A landscape with many valleys, sampled at points; each row gives a point and its height.
A ball rolls from a point to the lowest of its 2 nearest points, and stops where none of them is lower. Distance is the straight distance between rows; heights are no part of it.
bib (h 16.0): |  -6 | -23 |  14 |  -1 | -33 |  23 |   3 |  -5 |  35 |  30 | -36 | -42 |   8 |  12 |  11 |  19 |  10 |  11 |   6 |  38 |
Ragos (h 28.8): |  -6 |  -4 |  20 |   5 | -12 |   2 |  12 |  45 |  42 | -12 | -14 |  -5 | -18 | -10 |  -8 |  -4 |  -4 | -17 | -31 |  28 |
lodam (h 41.0): | -28 |   9 |   4 |  22 |   9 |  25 |  14 |  -1 |  35 |  31 |  -3 | -53 |   7 | -30 |   1 | -12 |  -1 |  30 |  -5 |  17 |
seg (h 46.8): |  41 |  44 |  -3 |   0 | -19 |  15 | -15 | -17 |   0 |  17 |  31 |   3 |  30 |  -1 |  31 |  13 | -37 |   2 |  34 |  15 |
giv (h 20.5): |  12 |  21 |  11 |  -3 |  48 | -25 |  27 | -18 | -36 | -22 |   0 |  11 | -30 |  15 |  -4 |   8 |  31 |  14 | -36 | -46 |
lazo (h 59.3): |  10 |   4 |  -9 |  20 |  66 |  -6 |  -4 | -55 |  -1 | -11 |   4 |  19 | -21 | -11 |  15 | -31 |  31 | -16 |   0 | -47 |
vep (h 49.5): | -10 | -22 |  -1 |   6 |   8 |  -5 |   6 |   0 |  18 |   2 |   8 | -38 | -21 | -40 | -30 |  -4 |   6 |  21 |  -8 | -42 |
Baki (h 23.6): |   9 |  16 |  -6 |  -7 | -11 |  -9 |  26 |  10 | -19 | -16 |  29 |  23 |  -5 |   2 |  11 | -16 |  19 |  17 |  -5 | -19 |
Pesik (h 37.4): |  35 |  33 | -18 | -14 |  -5 |   4 | -22 | -46 |   5 |  36 |  -2 |  -7 |  12 |  19 | -14 |   7 | -42 | -11 |  21 | -21 |
Dif (h 45.9): | -22 | -32 |   0 |  11 |   5 |  11 | -16 |   2 |  23 |  -1 | -33 | -36 | -28 | -15 | -37 | -15 |  15 |  16 | -36 | -23 |
navol (h 54.4): |   1 |  -9 |  20 |  49 |   8 | -10 |  20 |  12 |  12 | -13 | -27 |  -6 | -24 | -15 |  -2 | -21 |  12 | -45 |   2 |  -8 |
dokes (h 21.7): |  25 | -12 |  25 |  -5 | -42 |  18 |  12 |   7 | -21 | -16 |  24 |   1 |  -7 |  25 |   8 | -22 |  17 |  15 |  13 |  -4 |
Nipam (h 54.6): |  -3 |  -3 |  -8 |  31 |   8 |   1 | -15 |  27 | -48 |  -5 |   7 |  27 |  27 | -10 |  -1 | -37 |  -5 | -16 |  13 | -17 |
Teb (h 16.3): |   5 |  27 | -16 | -14 | -52 |  10 | -29 |   9 |  -8 |  16 |  20 |  15 |  32 |   6 |  -6 |  27 |  17 |  10 |  16 |  24 |
numum (h 28.4): |  19 |   2 |  -9 | -29 | -31 |   7 |  29 |  16 |  12 | -19 |  42 |  25 |  21 |   7 |  13 |  -3 |  -6 |   0 |  -5 |  10 |
volom (h 11.8): | -36 |  16 |  -9 |  -2 |  62 | -19 | -10 | -12 | -12 |  -8 |  17 |  27 |   1 | -18 | -25 |   4 |  35 | -45 | -27 |   0 |
zivun (h 53.4): |  -9 |  23 | -12 | -15 |  13 |  21 | -10 | -17 |  13 |   0 |  53 | -23 |  30 | -35 | -11 |  -4 |  -5 |  12 |  26 |  10 |
Vogu (h 29.5): | -19 |  11 | -25 |  36 |   2 | -21 |   4 |  30 |  11 |  -3 | -36 |  16 | -13 | -23 |   4 | -20 |  20 |   9 | -35 | -21 |
bise (h 25.4): |   5 |  -7 |  12 |  32 |  39 |  -5 |  19 |  -6 | -37 | -20 |  -5 |  11 | -23 |  18 |  30 | -16 |   9 |  13 | -13 | -29 |
gimet (h 67.3): |  21 |   5 |  -4 | -25 | -60 |   1 |  30 | -13 |  22 |  64 |  -5 | -25 | -18 |   0 |   4 |  31 | -18 |  19 |   2 |   9 |
nov (h 28.9): |   0 |   4 | -10 | -29 |  20 |  20 | -13 | -16 | -19 | -32 |  30 |  11 |   3 |  13 |  21 |  -7 |  -6 |  62 | -14 | -22 |
sebez (h 38.4): |   4 | -26 |   9 | -14 |  15 | -14 |  -8 |  13 |  29 | -41 |   3 |  -8 |  22 |  -7 |  -6 | -16 |  10 | -12 |  17 |  29 |
givag (h 19.0): |  28 | -24 |  23 |   8 | -18 |  16 |  12 |  28 | -28 |  11 | -33 | -16 |   4 |  16 |   0 |   5 | -67 |   8 |  -2 | -13 |
Keliz (h 14.8): |  10 |   4 |   0 |  25 |   3 |   1 |  18 | -11 |  64 |  24 | -12 |  -8 |  17 |  -3 |  31 | -14 | -17 | -38 |  22 |  33 |
viz (h 19.2): |  28 |  -8 |   0 |  -2 | -38 |  -5 |  18 |  -5 |  51 |  35 |  -3 |  -5 |   1 |   2 |  27 |  -3 | -20 | -17 |   8 |  68 |
Sesed (h 5.9): |  36 | -17 |  58 |  12 | -38 |  22 | -20 |  23 |  15 |  11 |  -1 | -19 |  -6 |  -6 |  27 |   0 | -16 |   5 |  28 |  49 |
lakem (h 42.1): |  45 |  19 |   6 | -48 | -15 |  -4 | -20 | -38 |  11 |  38 | -22 | -16 |   6 |  -1 |  -7 |  15 | -43 |  35 |  34 | -12 |
mozes (h 32.9): | -37 |  15 |  -4 |  -9 |   2 |  -8 |   1 |  28 |  16 |   1 |  -1 |  16 | -18 | -30 | -16 | -30 |  33 |  20 | -29 |   0 |
Pesoz (h 22.7): |  25 |   3 |  -4 |  -5 | -21 | -14 |   6 |   6 | -39 |  15 |   3 |  23 | -13 |  21 |  34 |   6 | -49 |  35 |  44 |  14 |
Dese (h 54.0): |  35 |  -9 | -13 | -58 | -45 |  15 | -11 | -14 |   0 |  -8 |  33 |  24 |  25 | -14 |   8 |  11 | -39 |   1 |  41 |   0 |
Dede (h 25.5): |  16 |  -6 |  12 | -31 | -12 |  46 | -34 | -34 |  32 |  31 |  14 |   4 |  -5 |  -8 |  16 | -13 | -35 |  34 |  17 |  -9 |
popi (h 37.6): |  -7 |   7 | -11 | -53 | -12 |  -1 | -21 |  -7 |  -4 | -13 | -11 |  34 |  33 |  30 |   6 | -34 |  14 |  35 |  16 |  21 |
Gam (h 36.5): | -19 |  -3 |  -2 | -19 |  25 | -16 |   6 |   3 |  16 | -30 |   4 |   4 |   2 | -28 | -13 | -23 |  67 |  20 | -16 | -17 |
nuv (h 15.6): |  -5 | -48 |   7 |  32 |  16 |  29 | -17 | -16 |  13 | -11 |   5 |  -4 |  -8 |  33 |   8 | -14 |  -6 | -35 |  -4 |  15 |
duban (h 57.7): |  13 |  -8 | -16 | -25 |  -3 | -20 |  12 |   5 |  -5 |   1 |  25 |   4 |  -7 |   2 |  -4 |  35 | -50 |  15 |  14 | -16 |
gamet (h 33.0): | -34 | -17 |  14 |  11 |   3 | -11 |   6 |  60 |  15 | -32 | -42 |  -9 |  -9 | -33 | -26 |  10 |  -3 | -17 | -36 |  17 |
vasud (h 5.7): |  16 |   9 | -27 |  51 | -14 | -22 |  -2 |  29 |   3 | -21 |  25 | -20 | -31 |   9 |  -9 |  15 |  -1 |   0 | -39 |  19 |
zafi (h 38.6): |   1 |  22 |  -1 |  40 | -17 | -19 |  11 |  36 |  16 |  15 | -54 |  -9 |  18 | -18 |  19 |  25 | -22 | -26 |  17 |  22 |
muf (h 14.5): | -38 |  -3 |   0 |  19 |  50 | -20 |  19 |  -4 | -29 |  -4 | -36 |  -5 | -34 |  18 |  -7 |  18 |   5 |  -7 | -33 |  -5 |
babi (h 32.5): |   8 |   5 |  -4 | -24 |  12 | -23 |   4 |  18 | -16 | -34 | -21 |  32 |  21 |  24 |  15 | -46 |   7 |  24 |  -3 |   4 |
Tutap (h 32.8): | -26 | -19 |  38 | -15 |  22 |  23 |   0 |  23 | -11 | -10 | -25 |   0 |  25 | -14 | -15 | -11 |   5 |  -7 |  -7 | -37 |
litis (h 33.5): |  21 |  22 |  -9 |   5 | -15 |  -7 |   2 |  -8 |   0 |  34 | -30 |   6 |  -1 |  25 |   0 |  -3 | -18 |   3 |   0 | -20 |
Ror (h 43.3): |  24 |  22 |  18 |  11 | -24 |  12 | -14 |   9 |   3 |  27 | -19 |   5 |  38 |  -7 |  22 |   8 | -18 | -12 |  37 |   3 |
futim (h 27.5): |  -9 |  -6 |  21 | -31 |  -7 |  19 | -34 |  20 | -18 | -20 |   8 |  12 |  20 |  -6 | -37 |  -9 |  25 |   5 |  -2 | -33 |
sefa (h 18.2): | -48 | -28 |   1 |  48 |  25 | -10 |  10 |  14 | -38 | -20 | -69 | -13 | -38 |  -7 |  -5 |  28 |  -5 | -10 | -22 | -16 |
Tima (h 56.5): | -28 |   0 | -32 | -19 |  39 |  12 | -10 | -46 |  10 | -15 |  60 |   1 |  13 | -15 |   9 |   5 |  10 |  10 |  16 |   6 |
Datal (h 81.1): | -11 | -13 |  20 |  10 | -18 |  17 |  27 | -19 |  -2 |  30 |  -6 | -29 | -46 |  17 | -13 |  10 |  -1 | -11 |   6 |  -9 |
lem (h 33.3): | -10 |  -7 |  13 | -11 |  -3 |  -5 |   2 |  13 |  14 | -21 |   4 | -27 |  29 | -16 | -17 |  -1 |  53 |   5 |  10 |  -6 |
Sus (h 36.3): | -24 |  -8 |  -4 |  38 | -21 | -12 |  18 |  54 |  21 | -15 | -64 | -12 |  24 | -32 |   8 |  11 |   2 | -21 | -15 |   7 |
pazoz (h 37.3): |  20 |  -1 | -35 |  11 |  -2 |  -9 |  11 | -11 | -22 |  18 | -14 |  11 |  27 |  15 | -16 | -22 | -23 | -18 |  -2 | -50 |
Suz (h 33.7): |  11 |  15 | -21 | -12 |   8 |  42 | -27 | -31 |  12 |   3 |  45 |  18 |  -5 |  10 |  26 |  -6 | -24 |  36 | -10 | -15 |
Ralo (h 6.5): |  10 |  22 |  37 | -12 | -10 |   5 | -19 |   2 |  20 |   0 |  27 | -21 |  -9 | -21 | -13 |   1 |  -6 |   3 |  40 |  41 |
dus (h 40.8): |  21 |  24 |  21 |   9 | -44 | -13 | -15 |  32 |  12 |  41 | -34 |   4 |  11 | -19 |  16 |  16 | -11 |  -7 |  26 |  43 |
padi (h 8.6): | -20 |  13 |   4 |  25 |  73 | -27 |  13 |  -2 | -46 | -13 |  20 |  -9 | -14 | -23 | -28 |   9 |  53 | -28 | -40 |   8 |
Bom (h 21.9): | -13 |  19 | -13 | -27 | -24 |  22 | -38 |   3 | -23 | -21 |  41 |  33 |  34 |   5 | -10 |   6 |  32 |   0 |   1 |  -9 |
gufot (h 59.6): |  35 | -19 |  17 | -24 | -61 |   6 | -12 |  -7 |  -5 |  59 |  -2 |  -8 |  27 |  -8 |  17 |  46 | -30 | -18 |  25 |  36 |
leg (h 57.5): |  24 | -31 | -19 |  12 | -54 | -10 | -26 |  -6 | -13 |  48 | -25 |   0 |  23 |  13 |  -2 |  46 | -29 | -46 |  33 |  23 |
puz (h 62.2): |  64 |   3 |   5 | -46 | -62 |   6 |   1 | -39 | -11 |  41 |   7 | -21 |  24 |  18 |  14 |  39 | -36 |  17 |  24 |  25 |
sel (h 9.7): |  13 |  15 |   6 | -14 |  17 | -15 |  -6 |   0 | -15 | -31 |   4 |  -1 |  14 |  26 | -27 |  32 |  13 | -20 |  -5 | -14 |
pasuf (h 39.6): | -16 | -21 | -21 |  39 |  19 | -13 |  38 |  11 |   7 | -15 | -65 | -40 |  10 | -17 | -17 |  -9 |   1 | -18 | -45 | -26 |
kifom (h 14.9): |  17 |  28 |  31 |   4 |  32 |  -6 |   4 | -34 |   5 | -24 |  16 | -14 | -36 |  20 |  21 |  18 |  18 |  23 |  37 |  -1 |
tig (h 15.5): | -42 |  21 | -17 | -30 |  17 | -22 | -10 |   2 |   2 |  -4 |  15 |  21 |  21 | -16 | -28 |  16 |  32 | -23 |   0 | -10 |
laz (h 11.4): |  30 |  11 |  19 |   8 |  -8 |  20 | -26 | -17 |   9 |  35 |  -4 | -37 | -25 |  26 | -12 |  18 | -51 |  21 | -10 |  12 |
tos (h 35.6): | -15 | -30 | -15 |  19 |  29 |  -5 |  44 |   6 |  -5 | -15 | -39 | -28 |  28 |   6 |  12 |   0 |   6 |   9 | -21 | -32 |
vikof (h 59.7): | -27 | -23 | -36 |   3 |  39 |  -4 |  -1 | -22 |  -2 |  -9 |  51 |  28 | -23 |  -4 |  22 |  13 | -12 |  -1 |  -2 | -10 |
gube (h 72.0): |  -9 |  19 |  23 |   7 |  -1 |  19 | -23 |   5 |  30 |   9 | -43 |  -3 | -28 |  25 | -23 |  23 |  12 | -15 | -51 | -25 |
Zov (h 47.9): |  13 |  24 | -13 |   7 | -26 |   4 |  13 |   1 |  46 |  30 |  34 | -13 |  15 | -39 |   5 | -14 |  -1 | -16 |  24 |  14 |
nek (h 0.8): |  36 |   0 |  35 | -20 | -53 |  30 | -21 |  16 |  12 |  14 |  40 | -15 |  10 | -14 |   5 |  15 | -16 |   2 |  19 |  56 |
mabek (h 2.4): |  -2 |   3 | -31 |  24 |  16 | -41 |  19 |  13 | -15 | -20 |  27 | -10 | -22 |  -4 | -29 |  15 |  20 | -10 | -49 | -10 |
pob (h 51.9): |  -5 |   6 | -34 |   4 |  -6 |  -7 |   9 | -22 | -23 |  -4 |  50 |  18 |   2 | -17 | -15 |   5 |  23 | -26 |  25 | -33 |
nur (h 21.5): |  28 | -27 |  35 | -31 | -50 |  12 | -12 |  28 |  14 |  -1 | -25 |  24 |  18 |   3 |  -6 | -21 |  -2 | -23 |  17 |   4 |
kar (h 23.2): | -16 |  -1 |  -3 | -23 |  16 |  -5 |  -1 |   1 | -43 | -30 |  28 |  19 |   9 |   6 |  18 |  12 |  -4 |  47 |  30 |  -4 |
zor (h 21.6): | -18 |   3 | -23 |   1 | -23 |  11 |  -3 |  11 |  31 |  13 |  15 |  25 |  -4 |   1 |  40 | -22 |  21 |  38 | -11 |  23 |
dosu (h 51.5): |  55 |   7 | -35 | -30 | -46 |  -2 | -30 | -12 | -21 |   0 |  15 |  16 |  52 | -13 |  19 |  14 | -51 |   1 |  50 |  23 |
mel (h 42.6): | -36 | -22 |   3 |  39 |  38 |  13 |   2 |   0 |  -2 | -12 | -44 | -42 | -10 | -33 | -31 | -15 |  30 | -13 | -54 | -24 |
Bodu (h 15.0): |  31 |   6 |  23 |  15 | -35 |  22 | -14 |  15 | -15 |  42 | -39 | -43 | -16 |   5 | -11 |  -2 | -58 |  23 | -11 |  11 |
pofo (h 11.5): |   3 |  10 | -29 | -12 | -49 |  -5 | -33 |  14 | -46 |  20 |  11 |  15 |  12 |  21 | -21 | -16 |  -2 |  17 |  16 |  35 |
Zel (h 10.4): | -24 |  -4 |  21 | -11 |  27 |  -7 |  12 |   1 |  -2 | -19 | -10 |  18 | -25 |  36 |  11 | -14 |  25 |   3 |   6 |  37 |
gonu (h 13.1): | -15 |  29 | -11 |  18 |  18 |   4 |   7 |  -8 |  -2 |  15 |  12 |  -5 |  -3 |  19 | -16 |  -5 |   3 | -16 | -38 |  -9 |
kis (h 42.2): |  22 |  38 | -43 | -64 | -14 |  -2 | -38 | -23 |   5 | -43 |   6 |  47 |  29 |   8 |   5 | -19 |   9 |  21 |  17 |  14 |
vuro (h 9.8): | -11 | -13 |  -9 |  29 |  22 |   3 |  -6 | -17 |  44 |  -3 | -12 |  -2 |  14 |  11 |  22 | -19 |  19 | -30 |   9 |  20 |
Sopok (h 9.1): |   9 |  -3 | -11 |  29 | -10 |   4 |  -7 |  -8 |  27 |   2 |  26 | -21 | -22 |  22 | -15 |   9 |   1 | -28 | -34 |   9 |
romu (h 42.3): |  -4 | -23 | -27 |   2 |  12 |   7 |  15 |  -5 | -55 |  -5 |  15 |  18 |  24 |  -3 |  -3 | -25 |  -8 |  11 | -13 | -61 |
Razi (h 64.6): |  59 | -12 |   5 | -30 | -67 |  -8 |   0 | -36 |  18 |  76 | -17 | -37 |   1 |   1 |  19 |  43 | -33 |  21 |  -4 |  45 |
Sope (h 5.6): |   8 |  19 |   1 |  20 |  36 | -30 |  13 |  -2 | -40 | -34 |  25 | -18 |  -2 |  15 | -36 |  17 |  31 | -27 | -23 |  -6 |
kene (h 45.5): |   5 |  34 | -40 | -31 |  20 | -19 | -57 | -15 |   1 | -34 |   0 |  22 |  25 |  10 | -11 | -21 |   1 |  28 |  -4 |   5 |
kapir (h 37.0): | -52 |   0 |  -6 |   8 |  44 |   3 |  16 | -13 |  -6 |  12 |   1 | -34 |   7 | -16 |   4 | -20 |  17 |  39 |  -2 |  11 |
puv (h 33.6): |  28 |  39 | -29 | -42 | -37 |  18 |  -4 | -17 |  22 | -14 |  40 |  28 |  16 |  17 |  30 |  18 |  -4 |  17 |  -1 |  19 |
Kura (h 85.5): | -37 |  -6 |   5 |  31 |  12 |  -9 |  44 |  30 | -23 | -20 | -19 |  -3 | -37 | -16 | -32 |  17 |  30 | -40 | -72 |  -9 |
lotaz (h 56.6): |   4 |  -1 |   3 |  23 |  45 | -27 |  17 |  -6 |  17 | -16 | -24 |  21 | -11 | -25 |  12 | -23 |  26 | -28 |  -5 | -40 |
gozab (h 52.5): |   6 | -25 |  40 |  22 |  10 |   2 |  16 |   5 |  12 |  -3 |   3 | -32 | -34 | -40 | -21 | -16 |   3 | -24 |  19 | -31 |
lum (h 74.2): |   1 |  36 |  33 | -11 |   5 | -12 |  16 |   0 |  18 |   1 | -47 | -15 | -29 |  20 | -26 |   8 |  18 |   2 | -22 | -21 |
Gavos (h 33.4): | -64 | -33 | -14 |  30 |  42 |  -3 |  30 |  -7 | -35 |  10 | -10 | -15 | -19 | -14 |  11 | -20 |   7 |   7 |  -4 |  14 |
Giras (h 10.0): |  -9 | -33 |  -6 |   8 | -14 |   1 | -26 |  19 | -20 |  -2 |  10 |  40 |  -8 |  16 |   5 |   6 | -18 | -24 |  15 |   7 |
sorev (h 27.3): |  23 | -10 |  16 | -29 | -30 |  -9 |   0 |  41 |   2 | -21 | -13 |  31 |  13 |   8 |   4 | -45 |   0 |  10 |   1 |  15 |
diden (h 29.6): |  -1 | -13 |  -6 |   7 | -23 |   2 | -12 |   7 |   4 |  25 | -64 |  -2 | -10 |  13 | -17 |  -4 |  -8 |   9 | -20 | -35 |
zin (h 18.9): |  -6 |  -1 |  -1 |  -7 |   3 |  -2 |  22 |  -5 | -52 |  -7 |  28 |  34 |  -7 |  27 |  29 | -20 | -19 |  18 |  38 |   8 |
kod (h 68.9): | -18 |  -4 |  20 |  14 |  12 |  35 | -38 |  -1 |  45 |  -1 | -31 |  -7 |   9 |   7 |   8 |   7 |  15 |   2 | -28 | -17 |
fip (h 78.9): |  18 |  -9 |   6 | -17 |  -4 |   0 |  31 | -39 |  21 |  16 |   2 | -36 | -28 |  15 | -16 |  10 | -12 |  14 |   9 | -32 |
redok (h 29.4): | -37 | -32 |  -8 |  29 |  54 | -12 |  28 |  -9 | -52 | -14 |   5 |  18 | -34 |   8 |  39 |   3 |  16 |  11 |  -8 |  -3 |
sov (h 19.5): | -32 |   4 |  -8 |   3 |  30 | -24 |  36 |  14 | -10 | -16 |  24 |  13 |   5 | -15 |   4 |  23 |  18 | -20 |   2 |   2 |
Riv (h 4.7): | -29 | -24 |  -7 |   1 |   1 |  -7 | -22 |  11 | -14 | -13 |  20 |  43 | -32 |  24 |  20 | -15 |   4 |  11 |  11 |  33 |
Desed (h 54.3): | -21 |   0 | -19 |  21 |  19 |  -5 | -18 |  -7 | -24 |  -2 |  21 |  39 |  -2 | -20 |   2 | -22 |  34 | -16 |  14 | -26 |
fol (h 48.8): |  10 |  27 | -35 |  12 |  20 | -20 | -21 |  -5 |  14 | -15 |   4 |  26 |  24 |   2 |  17 | -23 |  -5 |  -5 |   0 |   3 |
maki (h 26.2): | -25 |   5 | -31 |  27 | -30 | -17 |  14 |  34 |  25 |  12 | -31 |  16 |   0 | -10 |  26 |  -1 |  14 |  17 | -11 |  19 |
Moros (h 76.3): |  19 |  22 |  16 | -24 |   8 | -25 |  13 | -16 |  -1 |  -3 | -20 | -33 | -20 |  15 | -30 |   6 |   2 |  28 |  15 | -16 |
bez (h 65.6): |  -3 |  -7 |  18 |  -1 |  22 |  26 | -38 | -25 |  22 | -13 |   6 | -11 |  -2 |  12 | -10 | -14 |  26 |   7 |  -3 |  -5 |
Kuli (h 15.7): | -23 |   4 |  29 | -18 |   7 |   9 |  17 |  11 |  28 |   1 |   5 |   7 | -26 |   2 |  24 | -20 |  20 |  31 |   4 |  26 |
Nagog (h 37.7): |  -3 |  -8 |  61 | -20 |  11 |  24 | -12 |  33 |  10 |  -8 | -24 |  13 |   1 |  -1 |   1 |  -3 | -23 | -17 |   3 |   3 |
zub (h 62.3): |  11 | -13 |  -9 | -12 |  46 |   4 | -25 | -28 |   8 | -27 |  18 |  19 | -13 |  -8 |  -4 | -35 |  14 |   4 | -16 | -32 |
raz (h 50.7): |  -7 |  32 |   1 |   4 |  21 |  -8 |  20 |   4 |  26 |   7 |  40 | -22 |  27 | -49 | -22 |  -7 |  -5 | -22 |  19 |   6 |
giz (h 17.4): |  12 |   0 |  23 | -17 |   4 |  32 | -14 | -16 |  17 |  17 |  11 | -26 |   5 |  13 |  17 |  18 | -30 |  24 |  11 |  17 |
rizaf (h 82.6): | -32 | -13 |  17 |   7 |  -2 |   7 |  40 | -19 |  15 |   9 |  10 | -16 | -37 |   9 | -16 |  -4 |  41 | -26 | -10 |  -5 |
Punar (h 44.6): |   3 |  31 |   0 | -10 | -33 |  13 |  17 |   2 |  35 |  47 |   2 | -36 |  18 | -35 |  -4 | -13 | -10 |  25 |   7 |  18 |
veka (h 15.4): |  -4 |  10 | -30 |  -8 | -26 | -14 |  12 |  -1 | -54 |   6 |  21 |  35 |   6 |  49 |   4 |  -8 |  -7 |   1 |  19 |  32 |
Voto (h 23.1): |  11 |  -2 |   8 |  18 |   2 |  -4 |  22 |  25 | -42 |   5 |  -1 |  -7 | -15 |  11 |  10 |  -9 | -41 |  27 |   7 |  -7 |
guf (h 10.7): | -16 | -18 |  51 |  19 | -21 |  48 |  -4 |  17 |  11 |  21 | -26 | -26 |  -8 |  -3 |  22 |   5 |  -9 |  10 |   9 |  24 |
Vuz (h 11.2): | -12 |  28 |  30 |   1 |  36 |  -4 |  -4 | -15 |  21 |  -9 |  29 |  -1 | -15 | -18 |  10 |  12 |  11 |  -4 |  31 |  10 |
laveb (h 55.2): |  42 |  -9 | -21 | -17 | -29 | -22 | -23 |  -5 | -16 |   7 |  -1 |   2 |  41 |  15 |  -4 |  44 | -42 | -33 |  42 |  18 |
lari (h 23.5): | -11 | -27 | -22 |  20 |  45 | -32 |  21 |  -1 | -44 | -27 |  19 |   9 |  10 | -17 |   7 |  12 |   3 | -11 |  17 | -24 |
Rute (h 48.0): |  15 | -12 | -17 | -11 |   1 |  22 |  20 | -29 | -33 |  -6 |  47 |  14 |  18 |   6 | -21 |  -9 |  -1 | -28 |   3 | -58 |
Rek (h 15.3): |  20 |  19 |   8 | -36 |  54 | -33 |   9 | -20 | -16 | -45 |  15 |  21 | -17 |  19 | -14 |  27 |  11 |  -8 | -21 | -32 |
supav (h 18.1): |  21 |   1 |  28 |  12 |   4 |  -3 |   8 | -18 | -17 | -39 |  33 | -12 | -27 |  19 |   6 | -15 |  48 |  13 |  20 | -10 |
mig (h 11.1): | -26 |  28 |   3 |  49 |  48 | -21 |  12 |   1 | -38 |  -7 | -22 |  -8 | -27 |  -6 | -11 |   2 |  47 |  -7 | -37 | -11 |
kala (h 29.1): |  -5 | -24 | -20 |  13 |  36 |  -1 |  22 | -17 | -14 | -25 |  10 |  -9 |  45 |   5 |  27 |   9 |  -1 |  -1 |  12 | -33 |
suv (h 25.3): | -25 | -23 |   2 |  21 |  -8 |  19 |  -4 |  11 |   4 |  10 | -70 |  -1 | -23 |  29 |  -8 |   1 | -21 | -13 | -43 |  10 |
Gak (h 84.3): | -38 |  -3 |   7 |  19 | -12 |   7 |  33 |  14 |  13 |   3 | -14 |   5 | -43 |   5 | -18 |  30 |  26 | -43 | -44 | -17 |
Vudu (h 21.4): | -43 | -14 |  -3 |  38 |  -8 |   3 |  -8 |  27 |  -7 |  -3 | -42 | -11 | -23 |   8 |   1 |  45 |  -2 |  -4 | -31 |   4 |
guvom (h 47.7): |  47 |  15 |  16 | -62 | -23 |  21 | -32 | -14 |  22 |  11 |   4 |  -6 |  34 | -17 |   0 |  13 | -43 |  19 |  28 |   5 |
Rupe (h 15.9): |  13 | -38 |   6 | -16 | -47 |  15 | -36 |  20 |   0 |  18 |   4 |  33 |  24 |   3 | -10 |  -2 | -16 | -36 |  25 |  23 |
kupo (h 53.2): |  -5 | -16 | -21 |  -8 |  17 | -20 | -11 |  11 |   7 | -16 |  20 |  -6 |   0 | -23 | -11 |  11 |  -9 |  22 |   1 | -25 |
Zeva (h 23.8): | -11 | -14 |   2 | -11 | -34 | -13 |  17 |  10 |  55 |  14 |  -6 |   2 | -20 |  12 |  -1 |  14 |  14 | -25 |  -6 |  48 |
korun (h 52.0): |  -8 |  15 | -29 |  -1 |  17 |   1 | -26 |  12 | -15 |  -2 |  18 |  37 |  36 |  -9 | -11 | -54 | -15 | -11 |  -6 |   1 |

For each start below, name the point where the ball stops.
seg -> vuro
raz -> mabek
Nipam -> Riv
gimet -> mabek

Call two points neighbours if one is among the 2 nearest of the other. Go from one point of each pair to the other, from neighbour to neighbour, staying as low as possible. Name the highest point that can't be avoided.
pofo / laz -> Voto
Riv / lem -> Gam
lem / laz -> Nagog
